Points on a hilly landscape, in no order, each with its height.
A climber steps from a point to the highest of its 4 nearest points, and stops where none of them is higher. Distance is the straight distance between rows; heights are no part of it.
J_391 height 3.18: 99,83,96,99,81,80,75,96,102,83,85,92
J_943 height 5.35: 98,100,107,143,80,143,114,101,114,104,87,77
J_957 height 3.07: 95,72,104,120,100,81,78,99,106,77,113,107
J_802 height 3.50: 87,113,106,55,127,81,118,105,97,124,87,95
J_164 height 4.34: 122,97,105,136,86,141,118,117,109,100,99,119
J_132 height 4.01: 84,74,120,134,98,103,83,87,116,87,116,87
J_631 height 3.96: 98,109,94,59,87,86,96,109,88,106,74,93
J_106 height 5.41: 144,107,98,103,82,130,100,102,106,105,101,116
J_220 height 4.18: 117,87,106,105,99,101,81,94,107,96,114,115
J_864 height 0.64: 83,121,70,96,116,78,121,108,71,78,108,103
J_344 height 3.39: 83,122,107,78,141,75,129,106,93,118,97,107
J_846 height 4.22: 108,91,100,84,116,83,88,90,99,93,120,128
J_52 height 2.85: 86,114,105,66,142,79,122,89,95,118,102,116
J_792 height 4.95: 141,101,96,96,72,120,92,108,101,105,98,103
J_819 height 4.40: 127,91,106,115,61,119,81,104,101,95,81,84
J_606 height 5.55: 128,95,107,128,71,135,100,108,102,99,92,80
J_837 height 3.27: 80,126,95,82,146,73,132,105,85,109,113,107
J_519 height 1.84: 96,70,92,121,100,71,85,98,87,75,91,97
J_975 height 4.57: 90,99,105,145,83,155,133,107,115,109,78,91
J_280 height 2.73: 96,77,101,125,90,86,80,92,103,82,93,87
J_670 height 4.46: 95,99,107,144,93,158,115,97,116,107,112,96
J_395 height 5.87: 88,112,92,71,121,72,103,98,87,104,100,116
J_986 height 3.06: 70,71,114,150,101,85,97,99,105,76,106,86
J_619 height 5.54: 100,114,94,62,85,92,92,103,101,114,78,86
J_22 height 7.12: 112,90,115,142,73,128,99,96,114,99,82,59
J_782 height 1.20: 87,94,76,88,95,68,95,104,80,83,89,106
J_530 height 5.76: 102,115,108,58,119,100,105,86,106,132,100,107
J_739 height 2.26: 79,139,95,103,132,90,137,130,74,104,117,84
J_507 height 2.69: 79,134,96,94,130,85,140,120,71,102,112,97
J_271 height 3.55: 97,75,117,125,102,102,80,94,111,89,121,109
J_464 height 5.39: 107,104,97,68,107,87,89,95,102,103,103,117
J_953 height 4.21: 98,117,104,53,95,93,102,104,101,134,80,84
J_226 height 4.35: 101,93,116,139,88,142,97,93,118,104,112,92
J_840 height 5.74: 132,99,99,93,85,122,86,102,110,101,111,116
J_74 height 6.39: 99,87,117,140,77,127,93,94,117,106,94,69
J_105 height 0.51: 96,83,85,125,103,69,99,102,86,65,107,102
J_784 height 5.12: 122,112,98,64,79,107,88,99,101,110,88,98
J_265 height 6.03: 115,116,100,59,96,94,96,96,102,111,99,111
J_483 height 3.59: 117,87,98,102,71,97,74,98,98,90,88,89
J_206 height 3.71: 81,65,113,135,107,93,85,91,105,86,117,99
J_635 height 5.07: 104,82,112,127,82,114,82,93,113,95,104,86
J_272 height 5.15: 128,91,97,100,82,109,78,97,104,96,103,106
J_374 height 4.14: 88,101,95,140,91,148,127,100,114,111,95,105
J_359 height 3.68: 86,90,115,137,103,132,88,85,116,98,127,101
J_627 height 3.90: 88,115,103,64,106,88,101,109,105,123,79,85
J_85 height 3.47: 101,82,104,110,111,81,84,93,105,83,122,128
J_167 height 5.19: 77,127,89,88,118,74,133,125,76,99,96,87
J_449 height 3.86: 98,94,88,84,108,73,87,93,93,89,112,117
J_947 height 5.69: 109,124,104,52,107,107,106,94,104,131,90,92
J_569 height 3.60: 77,74,118,132,109,116,84,85,120,99,134,105
J_117 height 6.08: 118,123,100,54,107,106,101,89,105,126,101,99
J_564 height 3.13: 109,81,99,95,98,86,82,98,99,89,104,114
J_873 height 4.09: 123,94,92,84,73,102,80,99,99,101,88,98
J_584 height 6.37: 125,116,95,63,97,111,94,86,103,122,104,116
J_33 height 4.72: 116,93,110,138,78,144,110,106,110,101,95,96
J_692 height 5.33: 109,111,98,66,108,88,89,91,105,108,111,121
J_568 height 3.48: 82,115,78,86,128,69,118,102,79,90,103,119
J_823 height 1.80: 88,104,79,91,110,70,103,100,84,78,104,118
J_116 height 5.24: 92,98,105,142,84,147,112,90,115,104,98,78
J_49 height 4.24: 80,122,101,81,134,80,130,118,87,115,89,90
J_529 height 4.41: 79,125,91,74,116,71,116,113,84,104,84,97
J_617 height 1.42: 96,78,85,110,99,77,87,105,91,71,94,103
J_787 height 2.76: 88,105,81,76,113,72,105,101,86,83,97,112

Where does a climber stop that starts at each point below?
J_802 | J_167
J_530 | J_584
J_947 | J_584
J_391 | J_840
J_344 | J_167
J_569 | J_22
J_449 | J_584
J_359 | J_22
J_105 | J_22
J_943 | J_22
J_873 | J_840
J_220 | J_840

Call two points neighbours if one is among the 4 nearest of the other. Go from one point of each pair to the other, from neighbour to neighbour, staying as high as possible. Name the lowest point that can't be avoided.
J_584 and J_22 | J_873
J_619 and J_584 | J_784
J_22 and J_840 | J_819
J_395 and J_167 | J_529
